Points, in no order, along strands that fork, close into loops and pass close to each other.
Two points are linked if the straight distance between their rows is under 118. Some points are linked to none.
(183): [-29, 9, -23, -27, -11, 15, -18, -4, 12, -4, 20, 34, 39, -20, 30, -40, -26, -5, -19, 5, -19, 23, 7, 12, 7, 17, 44, 20, 10, 20, 8, -14]
(668): [42, -25, 61, -53, 21, -33, 9, -47, 62, 5, -42, 2, 21, -71, -31, 0, 25, 35, 8, 18, 16, -76, 6, -79, 8, 1, 21, 48, 16, -49, 20, 24]
(699): [-11, 53, 13, -14, -65, 4, -24, 13, -15, 21, 22, -42, 4, 43, 71, -2, 27, -17, -17, 24, -36, -32, -42, 19, -34, -6, -27, -1, 7, -39, -25, 10]
(664): [0, -22, -13, -17, 2, 11, 11, -18, 1, -5, 14, 41, -7, -42, 17, -18, -8, 7, -17, 36, -17, 40, 19, -14, 13, 34, 15, 9, 14, 11, -9, -6]
(1140): [53, -27, 6, -8, -37, 15, -31, 15, -20, -4, -2, -45, -12, 0, -10, 28, 4, -17, 25, 3, 21, -28, -39, 5, -23, 14, 21, -23, 10, -3, 19, 23]
(574): [-26, 15, -42, 1, -7, 33, -28, -10, 1, -16, 59, 27, -7, 10, 70, -26, 14, 3, -18, 23, -50, 47, -4, -7, -8, -22, -30, 0, -1, 0, -18, -12]
(464): [-1, -2, 29, -15, 11, -26, 37, -24, -29, 43, -58, 32, -18, -29, -6, -34, 53, -19, 12, 69, 6, -21, 23, -53, -12, 24, 5, 0, 13, 26, -4, -20]
(737): [41, -21, 11, -24, 38, -29, 6, -44, 23, 16, -50, 27, -18, -47, -51, -49, 26, 45, -9, 32, 3, -42, 31, -83, 33, 9, -7, 23, -31, -33, 12, 9]
(203): [-59, -19, -21, -12, 66, 21, -12, -1, -1, -28, 36, 35, 3, -13, 6, -10, 21, 4, 21, -18, 8, 72, 49, 1, 16, -17, 26, 26, 6, 57, -2, -7]
(813): [11, -37, -14, -23, -9, 4, -45, -19, 4, -13, 35, 31, -60, -52, 13, -39, 20, 33, -27, 36, 9, -33, 3, -14, -8, -18, -9, 55, -34, -38, 3, 8]
(834): [18, -3, 25, -4, -23, -21, 36, -5, 15, 33, -28, 6, 1, -13, -27, -45, -5, 17, -14, 28, -55, 2, 11, -29, 2, 29, -10, -29, -9, 3, 13, -24]
(887): [15, 9, 103, -39, -1, -2, -3, 3, 20, 54, -51, 9, 28, -47, -23, 3, 2, 11, 19, -15, -2, -64, -29, 6, -3, -31, 12, 25, 18, -17, -1, 10]
(63): [26, 12, -3, -2, -90, 12, 4, 17, 21, 59, 33, -71, -19, 9, 10, 9, 19, -2, -35, 47, -58, -32, -19, -7, -25, -10, -2, 29, -19, -13, 20, 9]
(202): [9, 30, 5, -18, -35, -10, -15, 18, -28, 1, 12, -65, 16, 54, 52, 24, 5, -27, -19, 18, -8, -33, -8, -1, -20, 14, -18, -26, -8, -22, 7, 6]
(828): [-17, -3, 55, -35, -14, -36, -8, 12, 15, 32, -18, 18, -13, -40, -45, -43, 15, 47, -15, 32, -32, -50, 22, -38, -4, -22, -26, 19, -45, -27, 16, 7]
(947): [-9, -11, 40, -10, -38, -12, -12, -7, 21, 21, 13, 18, -24, -46, -6, -35, 7, 51, -46, 27, -54, -33, -8, -15, 3, -24, -35, 24, -33, -43, 11, -3]
(1195): [35, -35, -10, 18, -10, 13, -8, 14, 19, 22, -6, 1, -57, -4, -41, -19, -40, 34, -26, -8, -49, -31, -34, 8, 1, 4, -28, 27, -26, -20, 1, 11]
(1198): [37, -23, 31, -13, 0, -9, -18, -18, 22, 3, -42, -4, 18, -48, -46, 1, 7, -1, 24, 13, 17, -11, -13, -28, -6, 7, 24, -13, 29, 15, 2, 34]
(1088): [-25, -34, -17, 9, 31, 12, -39, 3, -12, -7, 27, 55, -57, -23, -2, -21, 35, 29, -7, -5, 20, 15, 34, -25, 0, -52, -52, 20, -30, 6, 30, -5]
(113): [59, -20, -13, 19, 37, 12, 48, -5, 22, -13, -42, -34, 32, 17, -5, 7, -49, -4, 24, -28, -5, -44, -28, -3, -11, 21, 12, -10, 30, 10, 43, -27]
(81): [1, 23, -15, 36, -12, 8, -10, 20, -13, -13, 56, -107, 26, 80, 27, 17, 11, -17, -16, -20, 16, 13, 15, 6, -7, 28, 17, -41, -26, -31, -6, 15]
(750): [2, 27, -31, 4, -24, -1, 11, 15, -16, -6, 38, -86, -10, 82, 52, 10, 7, -14, -25, 20, -18, -9, 16, -15, -15, 45, -18, -25, -31, -39, -24, 6]
(180): [-26, 24, -21, 36, 64, -23, 36, -10, -25, -32, 17, -3, 9, 36, 2, 37, 9, -34, 38, -37, 64, 70, 25, 5, 20, 23, 56, -32, -3, 9, -29, -25]
(1131): [-34, 28, 9, -16, 11, -19, 20, 14, -35, -1, -39, 41, 18, 5, 4, 29, -2, -19, 5, 20, 16, 2, 10, 8, -5, 30, -26, -9, 32, 25, -19, -19]
(931): [-11, -20, 16, -14, 21, -23, 3, -10, 19, 30, -40, 28, -15, -35, -58, -55, 10, 53, -14, 12, -12, -29, 37, -56, 17, 0, -19, 14, -40, -15, 25, 11]
(1180): [12, 16, 14, 21, -56, -20, 19, 1, 29, 39, -18, -44, 30, 14, -46, -13, 9, -13, -24, 1, -33, -5, 17, -1, 0, -29, -22, -36, -15, 34, 44, 9]
(263): [-2, -47, 7, 6, 27, 6, -4, -41, 26, 9, -30, 39, 11, -69, -45, -8, 26, 33, -14, -10, 35, 13, 23, -50, 27, 4, -4, 22, 25, 2, 16, 19]
(166): [4, 6, -2, 36, -21, 9, -14, 18, -4, -12, 49, -74, 25, 38, 17, -3, 11, -12, -12, -10, 7, 10, -14, 26, -18, 4, 39, -45, -18, -19, 31, 13]
(250): [66, -33, 15, 1, -10, -3, 51, -28, 11, -7, -28, -2, -20, -22, -14, -24, -14, 11, 13, 35, -23, -7, 3, -49, 7, 18, -12, -34, 6, -5, 20, -5]
(1014): [22, -42, -12, -11, -5, 15, -26, -8, -10, -25, 35, 19, -68, -36, 18, -15, 27, 6, 10, 30, 26, 13, 8, -6, -26, -1, -4, 33, -2, -13, -3, 32]
(69): [22, -24, -11, 16, -48, 9, 3, 29, -1, -5, 37, -56, -51, 46, -5, 6, 11, 6, -1, 14, -13, -15, -2, 11, -18, -40, -34, -11, -48, -19, 23, 30]
(150): [-24, 16, -43, 22, 47, -28, 42, -28, -13, -44, 4, 10, 20, 29, 16, 63, 1, -36, -4, 2, 56, 43, 33, 8, 14, 36, 18, -16, 36, 16, -38, -22]
(956): [-42, -7, -29, 19, 1, 29, -16, 0, -20, -2, 18, 50, 4, -22, 44, 17, 19, 12, -24, 4, 22, 18, -15, 22, -9, 2, -22, 23, 51, -3, 9, -33]
(1135): [51, -33, 3, 26, -8, 6, 44, -21, -1, -25, -4, -18, -15, 11, 7, 5, -24, -15, 16, -3, 1, 35, 7, -23, 23, 17, 4, -49, 12, -4, 10, 2]
(723): [50, -8, 8, -22, -2, 3, 22, 1, 37, 5, -41, -25, 33, 3, -23, 0, -68, 0, 13, -20, -39, -39, -26, 7, 11, 11, 20, 1, 7, 19, 12, 5]
(193): [33, -29, -7, -7, -49, 22, 2, 32, -13, -1, 3, -33, -27, 20, -12, 6, -16, 16, 5, -4, 9, -75, -20, 20, -15, -42, -17, 10, -31, -19, 42, 6]
(572): [-35, 10, -41, 1, 24, -4, 5, -3, 18, -5, 33, 18, 17, 10, 21, -47, -24, -11, -16, -19, -15, 58, 33, 8, 18, 11, 42, -5, -13, 30, 13, -39]
(578): [31, -20, 18, 1, 0, -10, 55, -29, -15, 6, -55, 25, -16, -27, -23, -1, 21, -6, 19, 51, 14, -4, 18, -55, 7, 20, -19, -23, 29, 15, -8, -4]
(853): [28, 23, 31, -24, -59, -15, -4, 20, 12, 56, -17, -44, -30, 4, -48, -8, 11, -19, -7, 31, -32, -51, 23, -34, -24, -44, -27, 9, -46, 11, 22, 31]
(811): [-5, -36, 14, 26, -5, 25, 15, 9, -11, -24, 33, 15, -24, 2, 7, -3, 1, 19, 7, -21, 9, 27, 12, 10, 14, -45, -27, -16, -16, -12, 32, 13]
(260): [-31, 30, 12, -9, -9, 5, 24, 21, -37, -28, -17, 15, 49, 9, 20, 57, -12, -9, -1, -4, 35, -5, 0, 42, 6, 14, -16, -4, 35, -3, -15, -15]
(921): [17, 2, -6, 8, 2, 17, 1, 12, 23, -1, -11, -12, 32, 3, -34, -20, -47, 2, -3, -35, -15, -3, -2, 40, 11, -10, 23, -13, -12, 24, 26, 12]
(993): [12, -52, -3, 38, 54, -3, 49, -19, 20, -35, -20, -8, 24, -7, -34, 52, 2, 11, 19, 9, 24, -29, -14, 35, -31, 6, 16, 26, 55, 12, 15, 14]
(930): [-45, -8, 23, -46, -29, 24, -41, 4, 14, -5, 11, 28, 46, -41, 8, -4, 10, 36, -28, -32, -28, 27, 15, -4, 52, -32, -14, 14, 4, 26, 20, -10]
(760): [-30, 46, -63, 26, 41, 16, -34, 1, -6, -15, 57, 18, -24, 48, 49, 11, -1, -24, 21, -42, 22, 70, 3, 9, -3, 1, 21, 16, -10, -21, -60, -20]
(966): [54, -29, 18, -21, -8, -2, 13, 7, -26, -2, -38, -46, 16, -2, -29, 56, 17, -8, 54, 24, 37, -51, -27, -18, -28, 21, 19, -19, 23, 16, 21, 14]
(1058): [-2, 34, -26, 39, 33, -25, 12, 6, -5, -24, 15, -28, -8, 61, 0, 37, -41, -22, -2, -42, 14, 31, 9, 7, 25, 30, 3, -42, -30, -19, -42, -13]
(320): [42, -41, -8, 7, 48, -14, -3, -60, 29, 12, -47, 40, -33, -64, -47, -24, 32, 27, -14, 27, 29, -9, 23, -72, 16, 14, -3, 32, 6, -8, 0, 19]
(1024): [-24, -20, -5, -10, 12, 20, -56, 13, -15, -15, 2, 43, -15, -32, -15, -2, 27, 22, -12, -18, 43, -5, 11, 15, 9, -53, -36, 24, -6, 16, 25, 14]
(627): [-6, 40, -17, 2, -87, 13, -21, 3, 17, 33, 39, -45, -6, 17, 38, -10, 16, -9, -33, 16, -54, -9, -44, 19, -14, -13, -8, 19, -1, -15, -22, 17]
(647): [30, -3, 42, -25, -81, -12, 6, 18, 15, 42, 7, -56, -23, 6, -21, 20, 7, 10, -1, 30, -52, -53, -13, -11, -22, -32, -18, 10, -35, -15, 21, 7]
(116): [0, -2, 10, 7, -36, 31, -57, 16, -2, 9, 4, 17, -3, -22, -31, -15, 20, 32, -22, -54, 26, -5, -30, 36, 23, -71, -32, 10, -17, 8, 16, 16]
(245): [23, -14, -18, 35, 19, -13, 21, 2, 20, 12, -3, -5, -26, 25, -13, -16, -51, 2, -24, 5, -56, -8, -8, 13, -6, 17, -25, -3, -19, -2, 8, -8]
(1114): [-26, 38, -38, 14, -16, -11, -4, 35, -15, 18, 17, -36, -5, 73, -4, -30, 14, -5, -3, 19, -12, 16, 23, 1, -29, 5, -14, -30, -45, 11, -3, 17]
(349): [-19, 13, 55, -34, -2, -27, -8, -9, 12, -13, -30, 21, 70, -47, -24, 4, -5, 12, 13, -9, -11, 8, -10, 19, 20, -3, 2, -20, 35, 26, -5, -6]
(803): [-16, -2, 23, 7, -45, -2, 11, 4, 24, 37, 12, 6, 13, -19, -10, -37, -2, 41, -39, 9, -67, 17, 3, -11, 3, 6, -17, -8, -17, -10, 14, -24]
(273): [-16, 37, -14, 32, 49, 7, -17, 1, -21, -30, 27, 18, 9, 23, -2, 38, -10, -41, 36, -67, 42, 73, 10, 24, 19, -21, 41, -21, -10, 19, -23, -12]
(974): [14, 34, -41, 3, -18, 25, -34, 11, -11, -9, 8, 17, -15, 22, 21, 15, -44, -31, -13, -35, 21, 22, -21, 36, 5, 3, -5, 3, 2, 10, -27, 6]
(1164): [-46, 4, 12, -36, 4, -7, -10, 14, -25, 18, -35, 62, 17, -38, -16, 39, 26, 12, 5, 17, 24, -6, 18, 15, -11, -8, -23, 36, 37, 38, -20, 0]
(387): [-5, 3, 32, -4, -28, 3, 31, 17, -29, -5, -11, -6, 33, 9, 24, 21, -3, 1, -6, 7, 19, -40, -19, 29, -10, 12, -8, -16, 22, -30, 26, -24]
(213): [-6, -5, -3, 30, -45, 15, -29, 18, -17, -1, 26, -16, -28, -1, 24, -8, 20, 19, -22, -11, 2, -16, -66, 41, -13, -7, -13, -7, 8, -29, 6, 6]
(770): [-16, -47, 0, 0, 53, -24, 30, -23, 24, -18, -35, 23, 23, -34, -23, -2, -10, 11, -2, 24, 5, -36, 14, 17, -20, 12, 17, 33, 34, 19, 25, 2]
(506): [54, -32, 44, -26, -25, -17, -4, 6, 14, 33, -19, -39, -14, -11, -19, 13, -8, 15, 27, 22, -37, -84, -32, -35, -25, -15, 0, 6, -23, -10, 32, -6]
(218): [1, 19, 48, -16, -59, 5, -46, 12, 15, 33, -14, -12, 19, -32, -34, -14, 9, 23, -32, -31, -17, -44, -33, 39, 19, -54, -14, 21, -18, -2, 14, 29]
(1141): [5, -6, -18, 24, -19, 2, 11, 36, -15, -2, 12, -33, -35, 51, -7, -19, 11, 10, 10, 23, 6, -15, 20, -2, -24, -7, -17, -35, -45, -8, 35, 11]
(405): [30, -9, 89, -47, 31, -15, 3, -22, 43, 51, -51, 7, 5, -52, -31, -2, 2, 18, 24, -1, 4, -89, -7, -45, -10, -14, 5, 42, 17, -39, 2, 8]
(719): [19, -8, 1, 31, 36, 31, -16, 13, 5, -13, 2, 0, 3, 16, -37, -5, -46, -18, 21, -72, 5, 25, -2, 48, 17, -40, 33, 3, -21, 20, 8, 23]
(634): [-4, 50, -21, 36, 51, -35, 17, -5, 2, -22, 40, -56, -10, 75, 20, 25, -30, -47, 8, -60, 16, 53, 31, -8, 20, 20, 57, -31, -54, -31, -42, -24]
(845): [26, -8, 77, -53, 5, -25, 52, -13, 15, 18, -48, -6, 18, -21, 3, 12, -19, 4, 37, 19, -36, -37, -7, -20, -7, 14, -6, -6, 35, -5, 0, -14]
(174): [34, -33, 66, -42, -18, -22, 21, 2, 4, 6, -14, -22, -13, -30, 23, 31, -11, 5, 24, 33, -48, -74, -44, -10, -6, -3, -9, 12, 5, -25, 12, -8]
(137): [-27, -22, 13, -2, 1, -9, -6, 2, -19, -24, -12, 26, -13, -30, 13, 28, 21, 7, -5, 11, 24, -61, -51, 57, -13, -24, -30, 34, 38, -12, 4, 6]
(256): [9, 7, -11, 31, 36, -25, 20, -6, 9, -30, -2, -9, 2, 29, 4, 11, -65, -17, -7, -25, -27, 12, -19, 25, 10, 27, -9, -26, 3, -11, -6, -22]
(983): [3, 3, 89, -48, 4, -12, 29, -12, 17, 14, -51, 21, 53, -53, -19, 9, -2, 12, 27, -4, -9, -31, -6, 4, 2, -16, 2, 10, 44, 1, 2, 5]
(688): [-31, -8, 31, -25, 1, -18, -15, -4, -14, 5, -23, 49, -4, -55, -4, 38, 27, 7, -8, 25, 16, -44, -22, 31, -26, -19, -27, 63, 45, 1, -17, 7]
(836): [27, -29, -2, 12, 0, 33, 23, -4, 2, -6, -35, 29, -10, -27, -24, 9, -26, 11, 6, -19, 33, -16, -5, 9, 4, -12, -21, 14, 24, -3, 18, 6]
(398): [24, -40, 5, 14, -22, 25, 13, 6, -10, -25, 5, 9, -37, -3, -1, 2, -11, 11, 9, 0, 33, -29, -7, 16, -5, -35, -21, 3, -8, -31, 40, 12]
(301): [14, 39, 13, 24, -40, -4, -2, 23, -6, 40, -22, -28, 13, 27, -16, 28, -46, -9, -13, -21, -24, -27, -48, 19, -10, 37, -4, -21, 10, -20, -28, -32]
(351): [-12, -33, 31, -32, 17, -30, 8, -23, 13, 4, -37, 30, 12, -67, -20, 12, 19, 5, -6, 42, 11, -49, 13, -6, -22, 5, 17, 56, 31, 3, 6, 16]
(35): [-31, 18, -49, -5, 29, 9, 4, 10, -16, -46, 52, -18, 7, 52, 70, 7, -5, -9, 16, 25, 8, 18, 14, 17, -13, 47, 18, 3, 7, -28, -38, 7]
(51): [-3, 57, 5, -12, -11, -34, -25, -2, -16, 26, -1, 9, 0, 20, 29, -11, -18, -35, -29, 33, -51, 2, -12, -1, -24, 44, -3, -19, -1, -5, -31, -24]
(11): [23, -22, 18, -20, -65, 13, -22, 13, 14, 11, 1, -21, -16, -25, -16, -16, -6, 16, -23, -13, -2, -72, -44, 24, 10, -54, -5, 29, -23, -20, 27, 21]
(826): [-5, -13, -11, 2, 29, -14, 42, -1, -31, -16, -34, 13, -14, 19, 1, 46, 10, -11, 14, 41, 32, -20, 15, 9, -24, 36, -11, 0, 34, 5, -9, 6]
(162): [13, 29, 1, 43, 36, 24, -44, 18, -15, -18, 33, 4, 7, 7, -16, 19, -10, -43, 20, -77, 24, 48, -13, 60, 15, -40, 44, -6, -17, 15, -17, 12]
(704): [-27, 75, -53, 17, 20, -14, -23, -16, 31, -21, 65, -59, 12, 73, 46, 23, -16, -35, -6, -44, 17, 45, 17, 1, 0, 13, 30, -23, -53, -37, -56, -14]
(259): [-40, 51, -29, 2, -11, -10, -45, 5, -8, -2, 32, 23, 0, 20, 50, -18, -2, -12, -29, 15, -47, 22, -13, 12, -24, 15, -26, -7, -2, 4, -31, -11]
(755): [-38, 8, -27, 38, 38, -22, 35, 4, -31, -18, 20, -4, -3, 49, 22, -28, 31, -12, 10, -1, 10, 75, 33, -26, 25, 19, -10, -56, -29, 19, -9, -31]
(1188): [-5, 69, -53, -3, 8, -25, -19, -5, 2, 9, 17, -18, -6, 65, 29, 6, -32, -35, -21, 20, -19, 7, 1, -12, -12, 61, 15, -17, -22, -12, -60, -21]
(344): [-33, -17, 30, -20, 10, -6, -29, -18, 27, -22, -3, 30, 61, -55, -11, -1, -5, 28, -21, -31, -22, 37, 0, -13, 49, -19, -16, -12, 27, 30, 16, -21]
(1115): [19, -18, -9, 2, 29, -30, 73, -13, -28, 4, -71, -5, -3, 14, -19, 24, 11, -17, 39, 49, 20, -26, 6, -32, -2, 49, -1, -13, 40, 34, -20, -9]
(194): [-9, -7, -17, -15, 9, 22, 8, -17, 17, -17, -11, 43, 45, -38, -26, 15, -8, -13, 4, -27, 39, 52, 27, -3, 37, -1, 34, 7, 38, 56, 2, -14]
(186): [-37, 39, -41, 36, 8, -6, 8, 15, -17, 10, 13, -21, -8, 68, -4, -39, 33, -20, 1, -4, 5, 53, 32, -19, 7, -7, -14, -56, -39, 35, 0, -3]
(434): [-19, 14, -61, 3, -18, 47, -50, -18, 5, -12, 54, 24, -16, -2, 80, -38, 26, -4, -7, -9, -15, 23, -49, 30, -4, -20, -3, 37, 24, -10, -34, 4]
(641): [0, 22, -5, -30, -44, 28, -43, 13, -9, 34, -14, 25, -12, -10, 12, -21, -7, -3, -11, 7, -5, -15, -12, 11, -22, 0, -7, 29, 6, 5, -6, 7]
(938): [-23, 49, -63, 4, -8, 24, -50, 1, 11, -14, 46, 16, -9, 25, 53, 1, -22, -17, 0, -39, 3, 30, -35, 42, 7, -8, 20, 25, 2, -3, -48, -3]
(729): [-46, 27, -30, 18, 68, 23, -15, 7, -26, -21, 56, 13, -32, 39, 59, -5, 11, -28, 43, -38, -5, 67, 18, 20, -21, -20, 23, 34, -1, -18, -37, 5]
(52): [30, -5, -2, 3, 9, -8, 46, 7, -16, -1, -43, -32, 35, 28, 6, 20, -22, -20, 6, -5, 16, -47, -4, 5, -16, 38, 3, -32, 25, -6, 34, -35]
(1096): [-23, -11, -22, 26, 24, 2, 10, 3, -40, -21, 16, 21, -27, 8, 16, 0, 46, 8, 18, 26, 31, 57, 22, -23, -2, 18, -19, -40, 13, 9, -12, -2]
(371): [-12, -34, -15, -4, 28, 3, 5, -39, 18, -3, -23, 44, 31, -51, -19, 12, 25, -8, -15, 3, 32, 37, 38, -25, 11, 0, 22, 21, 49, 56, 9, 11]
(1120): [-40, -21, -36, 6, 47, 11, 17, 8, -1, -1, 14, 31, -8, 2, -7, -54, 11, 10, 19, -8, -7, 73, 47, -20, 33, 14, 37, 7, -21, 45, 3, -21]
(84): [-24, 65, -59, 21, 12, -17, -26, -1, 22, -7, 55, -45, 11, 73, 37, -6, -21, -37, -16, -3, -20, 31, 1, 10, -19, 31, 27, -15, -33, -16, -35, -5]
(912): [-10, 18, -32, 0, 13, 1, 24, 0, 3, -15, -18, 32, 33, 3, -34, 2, -22, -18, 24, -24, 40, 58, 19, -2, 44, 10, 33, -32, 7, 54, -15, -24]
(940): [9, -9, 5, -15, -8, 26, 22, -11, 15, 17, -47, 48, 26, -30, -20, -24, -35, 18, -19, -26, 2, 7, 25, -19, 31, -10, -26, 10, 22, 19, 21, -18]
(926): [-38, 18, 58, -48, -35, 3, -43, 15, 9, 31, -14, 15, 51, -38, -14, -14, 5, 30, -28, -28, -34, -13, -13, 28, 31, -33, -3, 25, -9, 9, -1, 23]
(176): [-1, -20, -32, 32, 51, -13, 50, -1, -33, -19, -17, -15, -2, 37, 17, 29, 3, -23, 13, 11, 59, 3, 24, 3, -5, 53, 18, -18, 20, 6, 0, -4]
(31): [46, -24, -2, 29, -8, 25, -33, 23, -15, -10, 35, -72, -11, 24, -3, 22, 3, -11, 20, -25, 21, -5, -47, 28, -14, 11, 42, -25, -15, -11, 12, 26]
(524): [18, -41, -9, 23, 12, -3, -3, -9, -23, -32, 22, 13, -54, -14, -3, 16, 41, -2, 20, 39, 34, 42, 8, -11, -21, 14, -10, -6, 15, -4, -14, 27]
(102): [-37, 77, -23, -25, -35, 4, -25, 24, -14, -10, 24, -9, 42, 35, 19, 18, -12, -2, 12, -1, 11, 16, -16, 29, -9, 26, 19, -17, -9, -9, -50, -10]
(1127): [-51, -18, -10, 16, 59, 23, -30, 12, -20, -28, 48, 26, -21, -6, 27, 4, 27, 6, 35, -23, 12, 62, 19, 27, -11, -33, 14, 38, 1, 12, -8, 20]
(287): [-20, -32, 7, 29, 30, 27, -3, 8, -12, -5, 24, 32, -45, -3, 1, -25, 19, 10, 9, -34, -8, 58, 39, -23, 15, -49, -29, -11, -21, 8, 17, -3]
(977): [22, -14, -20, 12, 5, 5, 45, -13, 7, -4, -21, 16, 2, -3, -30, -26, -27, -20, 23, -3, 14, 58, 15, -30, 50, 22, 33, -34, -4, 33, -11, -2]

A fork is a point with three links, a tip a point with one. Leave the first point through the second and follow the links. Name the first fork or tip that comes.
(634) / (704) => (938)
(371) / (263) => (250)
(51) / (1188) => (1195)
(260) / (387) => (826)

How many points has the smallest loop of links through each point below? Write - if it is on no loop.
(834) => 14
(1024) => 9
(174) => -

A tip is a point with one link. Name the tips that can be reached along the links from each point below, in the order of the rows.
(828) => (464), (993), (137)
(572) => (664), (1195), (974)
(186) => (668), (813), (853), (966), (940)
